A landscape with many valleys, sampled at points; each row gives a point and its height.
From any point a ball rolls to the lowest of the 2 points nearest to it. It stops when none of these is lower. Distance is the straight distance between rows; heights are no part of it.
Z_950 h=2.29: [118 109  78 168  92  94 116 134 149 141  92  84  80 114 130 190 150 164
 173 106 120 169 152 140 135]
Z_765 h=1.71: [100  93 116 141 106 173 122 113  90 156 138 108 115 120 149  64 110 185
 100 159 115  86 116 144 154]
Z_351 h=3.91: [ 57 123 171  86 124 180 138  78 177 111 187 205 121 126 126  86 120 133
 110 103 150  82 173 121 118]
Z_644 h=3.51: [109 141  99 115 193 139 153  60 130  96 176 179 123 133 106 116 120 130
 165  61 121  81 120 147 111]
Z_566 h=4.66: [174 113 114 129  87 124  99 141 136 120  63 132 128  64 156 168 159 162
 109  95 130 132 132 102 152]
Z_632 h=4.46: [106 159 134 133 146 100 114 145 143 113  68  88  88 133  84 173  77 137
 155 166 172 188 139 165 123]
Z_326 h=1.50: [132 128  90 184 104 123 150 139 165 115 132  93 117  84 113 155 137 151
 133 136 153 128 120 126 150]
Z_42 h=3.87: [146 109  89 118 121 109 100 140 133 151 104 134 156 136 154 132 200 157
 184 112 107 145 130 169 121]
Z_400 h=2.14: [ 79 128 100 139 124 162 153 146 120 159 155 234 152 173 139  77 152 101
 126 107 134  99 153 127 120]
Z_750 h=2.47: [148  76  97  99 110  69 127 113 173 132 145 115 152 145 109 162 122 113
 118 150  91 128 158 110 114]
Z_835 h=2.79: [ 99  71 138  76 104  93 138  87 142 139 165 140 150 186 145 146 116  62
 137 136 112 118 151 130 114]
Z_194 h=2.39: [132 117 172  89 105 134 155  97 124 104 143 147 192  99 100  84 123 122
 110  97 142  79 152  90 163]
Z_571 h=1.57: [128 168 147 130 131 115 135 121 121 180 144  97 118 141 145  97 129 103
 123 152 133  83 151 133 115]
Z_46 h=2.69: [145 168 185  99 169 147 126 133 106 130 165 130 158  89 121  76 116 118
  79 114 154  95 142 129 167]
Z_201 h=4.49: [130 121 124 124 108  75  71 138 139 155  61  87 109 130  72 134 112  99
 127 126 116 208 163 119 142]
Z_275 h=1.44: [168 136 200  83 100 108 141 190 135 170 170  55 123 125 167 127 139 161
  94 134 138 105 128 184  99]
Z_306 h=1.21: [152 171 164 168 117  71 162  97 149 160 121  98  99 130 120 118 135 123
 140 135 153 111 143 120 175]
Z_237 h=3.52: [147 171  70 123 165  82 128 142 136 147  89 125 153 160 124 153 139 160
 176 134 106 127 154 174 116]
Z_671 h=2.24: [138 109 197 110 119 145 125 124 139 125 111 120  86  94 104 136 102 125
 122 181 125 152  99  70 124]
Z_511 h=1.14: [135 144 132 142 172 125 138 131 121 116 143  46 126 156 102 169 145 106
 126 200 167 168 145  86 126]
Z_612 h=5.70: [113 156 133 132  62 127 178 146 135 167  89 107 122 113 167 170  85 138
 117  93 106 122 135  81  91]
Z_349 h=3.23: [126 141  70 169 200 115 129 103 158 105 156 129 157 123 135 131 102  91
  95  91 113 137 126 113 111]
Z_218 h=1.86: [151 185 225 138 149 122 129 159 163 105 175 103  93 125 139 124 117 120
 119 128 180 144  79 121 135]
Z_184 h=4.45: [132  73 100 124 159 136  83 102 164  94 193 151 124 101 133 122 144 134
 141 159 129 152 124  72 149]
Z_389 h=3.71: [ 53 111 139 112 148 216 108  59 144 102 146 190  76 140  94  87 165 146
  87  96 142  93 177 173 130]
Z_537 h=2.26: [ 80  77  91 116 166 128 104  93 157 118 106 142 140 119 102 168 158  83
 108 200 101 158  98 126 111]
Z_447 h=4.75: [104 116  90 122 140  98  96 127 171 125 151 148 137  97 126 158 157 155
 174 153 111 157 112  75 101]
Z_775 h=2.52: [140 124 171 121  92 112 116 167 126 139  90 119 114 108 131 124  89 131
 117 164 173 204 136  90  88]
Z_187 h=1.24: [159  85 188 100 122 142 146 132 119 122 177 100 101 143 171 114 141 152
 119 157 153  88 125 198  90]
Z_424 h=1.66: [165 140 204  91 111 143 173 178 118 143 155  91 140 122 143 151 130 133
  53 113 158  98 134 166 168]
Z_94 h=3.05: [122 122  81 105 119 152 118 117 139  84 191 139 160 158 121 121 109 124
 153  42 117  88 118 128 140]
Z_656 h=1.99: [114 105 151 120 137 135 136 109 164 131 104 122  98 122 136 156 149 110
 115 203 118 113 118 135  85]
Z_68 h=6.35: [128 105 100 149 102 117 125  96 112 137 125 117 105 154 153 123 126  86
  92 101 110 118  84  95 105]
Z_352 h=4.65: [132 197 138 120 174 132 122 137 130 132  96  67 107 154 112 161  75 110
 116 147 145 153  86 170 109]
Z_658 h=3.50: [ 97 106  96 147 128 110 132 155  76 179 109 154 146 171  57 108 189  84
 155 135 107 179  94 116  93]
Z_965 h=4.15: [ 90  93 115 111 128 170 131  89 181 145 195 161 118  94 140 121 122 126
 130 133 155  98 136 109 167]
Z_702 h=1.67: [ 73 140 105 119 173 138 136 115 146 158 139 177 181 159 176 122 167 115
 131 140 129 117 157 115 138]
Z_940 h=4.85: [ 93 114 128 161  62  86 107 174 108 110  46 113 136 158  79 155 132 120
 148 100  99 183 168 118 111]
Z_130 h=3.57: [128 147 160 142 119 135 142 160 130 173 105 153 131 143 151  97 115 157
 174 143  95 162 187 110 179]
Z_604 h=1.51: [158 138 161 115 141 113 140 150 148  97 163  44 132 127 112 179 144 107
  80 163 144 115 147  79  92]
Z_330 h=4.99: [131 144 141 126 117 131 131 127 135 121 115 100 163  76 157 137 105  81
 155  95 135 139 104 179  75]
Z_961 h=1.97: [151 106 168  85 117 134 145 103 100 124  90 113 167 133  76 113 170  90
 135 113 111 119 129  77 156]
Z_429 h=3.13: [172 115 117 147 123 110 179 161 102 200 110 199 127 160 137  87 140 138
 149 120 125 163 160 115 142]
Z_378 h=1.46: [135  90 136 107 134 150  91  84  97  94 153 132 108 130 176  94 131 145
 131 122 108  78 119 176  90]
Z_292 h=5.43: [100 146 104 158  81  55 149 138 132 174  87 123  98  86 130 164 101 142
 140 133 132 140 174  80  66]
Z_240 h=1.91: [106 135  95 129 165  93 145  95 124 161 151 148 146 172 120 120 170  82
 139 185 121  96 172 114 124]
Z_674 h=3.53: [ 50 106 138 132 154 184 118  66 101  88 180 151  89 168 128  92 138  97
 118 144 150 101 172 173 106]
Z_925 h=3.02: [159 113 161 129 136 172 134 170 114 139 146 114 153  87 179  94 109 148
 106 131 148 163 135 153 126]
Z_536 h=3.43: [143 184  94 133 128 126 137 143 133 122  98 185 127 162 106 124 131 144
 146 106 117  91 103 106 146]
Z_442 h=2.15: [166 103 118 120 129  74 140  91 129 113 166 112 139 105 128 127  67 120
  85 151  99  87 163 137 115]
Z_914 h=4.81: [167 152 131 118 118 133 123 153 136 102 107  71 122 109  82 151  93 103
 124 105 138 126  69 180  86]
Z_23 h=1.70: [167  95 135  85 176 182 145  92  68 133 109 155 106 132 181 119 159 166
 135 102  98  93 128 154  96]
Z_945 h=2.30: [ 66 128  90 135 133  83 119 111 133 143  62 115 150 102  98 196 132  77
 106 177 120 169 141  99 109]
Z_123 h=3.06: [110 111 146  91 151 130 164  72 116 111 160 139 148 169 179 148 136  71
 154  84 146 130 115 117 118]
Z_528 h=3.34: [114 132 116  96 182 143 157  77 136 103 182 136 161  87 164 158 112 106
 177  98 131 111 109 116 103]
Z_239 h=1.98: [148 107 160 129 149 133 138  93  85 134  84 169 107 152 180 135 203 128
 150  89  70 125 114 110 121]
Z_993 h=2.54: [116 136 127 107 107 182 145 156 127 106 176 194 165 156 125  87 116  96
 134 120 191  94 122 139 114]
Z_922 h=6.50: [114 106 108 132  98 133  98 109 136 117 151 152 118 157 101  89  95  75
 120 129 140 128  88 125 143]
Z_823 h=1.53: [140 136 141  80 142 112 116 117 112 122 122 101 151 154  85 143 142  80
 157 185 154 153 130 105 139]
Z_607 h=2.78: [184 119 148 121 141 146 102 165 122 160 107 109 101  98 138 113  77 119
  71 148 153 201 124 148 114]
Z_308 h=0.71: [143 139  93 167 107  88 115 127 101 111 143  58 147  41 142 130 101 189
 112 154 135 128 118 106 148]
Z_978 h=3.86: [147 111  92 122 151 123 115 151  76 157  77 132 108 159  66 110 143 121
 172 157 126 210 120 133 120]
Z_300 h=4.97: [168 160 170 122 115 128 122 197  89  89 146  74  89 116  93 129  68 162
 126 139 144 147  62 178 113]
Z_719 h=3.10: [161 219 146 108 123 134 132 158 122 112 154 145 117 136 115 134 101 116
 104  99 156  61  91  98 133]
Z_103 h=5.79: [113 114  53 149  81 111 108 121 128 200 136 179 112 119 129  92 118 134
 122 122 129 126 108 133 188]
Z_889 h=5.10: [ 95 128  75 154 101  44 129 144 137 169 136 170 145 120 146 155 156 144
 167 157  95 142 155 100  74]
Z_837 h=2.01: [ 97  91 178 145 102 198 144  91 100 105 144 155 105 143 163  70 125 188
  93 118 131  88 141 129 180]
Z_538 h=2.25: [151 117 180 154 140 168 170  99  96  77 149 150  95 114 146  95 151 194
 131 109 130  61 118 148 152]
Z_999 h=5.50: [ 71  90 154 122  77 144 120 124  85 129  93 179 152 176 120 111 153  91
 171 123  54 119 122 162 145]
Z_668 h=5.22: [ 95 125 104 153  81  87 118 146  72 110  65 153 166 178  88 156 142 111
 159 110  59 143 125 150 163]
Z_789 h=3.12: [147 102 138 144 141 162 117 168 153  67 186 127 141 146 147 126  91 122
 127 154 118 134 162 142  80]
Z_994 h=2.70: [115 123  75 108 154 143 149  97 100 133 152 146 157 136 130 148 176 111
 165 112 155 114 120  94 211]
Z_542 h=2.60: [126 149 146 180 110 116 105 140 142  96  70 149 110 137  97 107 115  98
 138  81 108 181  84 109 115]
Z_82 h=2.53: [174 143 165 146  88 123 136 139 100  85 137 114 133 140 149 103 118 176
 139 101 122  87 116 123 138]
Z_907 h=2.63: [123 119 133 155 146 149 155 150  96 143 148 227 150 167 121  57 137 127
 155 102  97 159 140  77 125]
Z_579 h=4.40: [170 140 135 103 116 151  93 165 152 136 113  69  97  61 151 181 140 179
 123  99 126 125 125 144 131]
Z_373 h=1.38: [142 144 112 185 145  78  99 146 132 118  61 135 104 106 105 115 152 190
 117 174 140 161 157 124 137]
Z_324 h=6.65: [ 89 119  64 136 131 137 122 117 113 129 124 202 145 179 103 111 121  84
 115 100 124 127  53 163 134]
Z_665 h=1.84: [ 90 124 111 148 131 100  80 115 131 105  62  95 103  79  99 179 169 152
 134 194 134 154 148  93 137]
Z_460 h=3.18: [137 137 120 110 139 169 139 104  57 136 142 140 132 129 147 111 174 141
 144 126 180  72 155 155 215]
Z_776 h=2.13: [141 116  90 149 124 116 151 110 155 114 112 142 135 140 127 152 174 145
 112 141 175 124  99  93 198]
Z_67 h=3.35: [100 106 126 167 158 159 121 115 145  93 174 147 130 169 143  82 137  96
  98 134 109 101 172 147  81]
Z_238 h=2.89: [169 216 173 124 186 124 122 161 119 112 163 119 111  99 106 109 102 156
  65 116 123  77 103 131 146]
Z_944 h=2.28: [151 150 161 152 129 120 124 119 118 126  55 143  78 149 151 160 156  93
 149  88 125 167  99 108 125]
Z_647 h=5.20: [155 151  84 112 115  79 115 139 125 142  95 134 182  97 148 112  91 119
 132  86 116 142 125 141  82]
Z_216 h=1.89: [179  89 166 100 133 113 175 119 130 121 172 108 123 119 123 126  80 161
  38 138 145  96 138 163 154]
Z_919 h=5.49: [138 117  75 148  99 129 140 137 138 207 110 127 156  80 148  90  99 130
 103  97 121 137 134 154 140]
Z_169 h=2.38: [115 169  80 135 127 147 117 132 145  93 148  81 149 130 128 172  94 148
 162  88  98 102 115 102 167]
Z_84 h=5.92: [ 90 131 133 156  76 166 150 170 162 124  74 126 124 125 147 153 130 149
 144 110 106 153  98  90  70]
Z_86 h=6.17: [127  98 113 169  98 144 164 138 125 139  91 138 133 150 152 147 165 109
  89  69  85 151 117  65  95]
Z_902 h=3.30: [133 107 164 124 152 180 157 128 121 151 140 172 134 115 161 107 117 123
 143 129 112 133 188 145 155]
Z_730 h=4.17: [152 114 113 110 125 163 110 137 186 136 134 122 117  99 165 163 148 153
 161 113 113 108 128 183 132]
Z_50 h=1.60: [152 167 200 149 122 115 134 162 153 138 113  63  75 118 107 156 128 149
 122 136 158 155 126 125 157]
Z_884 h=2.85: [137 135 146 113 134 185 125 181 111  70 210 119 144 141 124 120  95 143
 125 141 171 100 108 168 131]
Z_257 h=4.19: [140 118 134  96 135 131  97 163 124 157  80  70 120 118  85 132 112 149
 177 154 147 220 154 156 139]
Z_270 h=1.33: [100 129  93 148 121 144 106 121 123 134 153  52 137  95 137 116  93 168
 104 176 122  86 109 173 147]
Z_624 h=3.04: [ 92 147 117 154  96  96 100 139 118 127  95 159 143 149  66 100 162 117
 162 122 123 161  79  58 130]
Z_736 h=2.88: [149 153 110 140 173 129  87 111 156  88 149 110 131  99 145 130  99 153
 109  99 101 113 109 128 139]
Z_941 h=1.77: [134 143 160  98 110 100 136 152 157 114 138  83 124 132 129 182 109 128
  90 198 162 110 116 150  95]
Z_787 h=3.19: [155 154  84 119 197 106  83 114 156 153 114 127 133 127 137 123 113 142
 136 133 115 151 130 182 155]

Call two points neighbours if one is among the 2 nearest of the other. Go from one point of each pair to the other, from neighbour to neighbour, staying as low as possible. Name the highest point that can't be avoided.
Z_373, Z_308 | Z_326
Z_308, Z_511 | Z_945
Z_306, Z_702 | Z_240

Where does a ball stop that starts at each point below?
Z_579 | Z_169
Z_978 | Z_187
Z_925 | Z_511
Z_719 | Z_511
Z_528 | Z_187
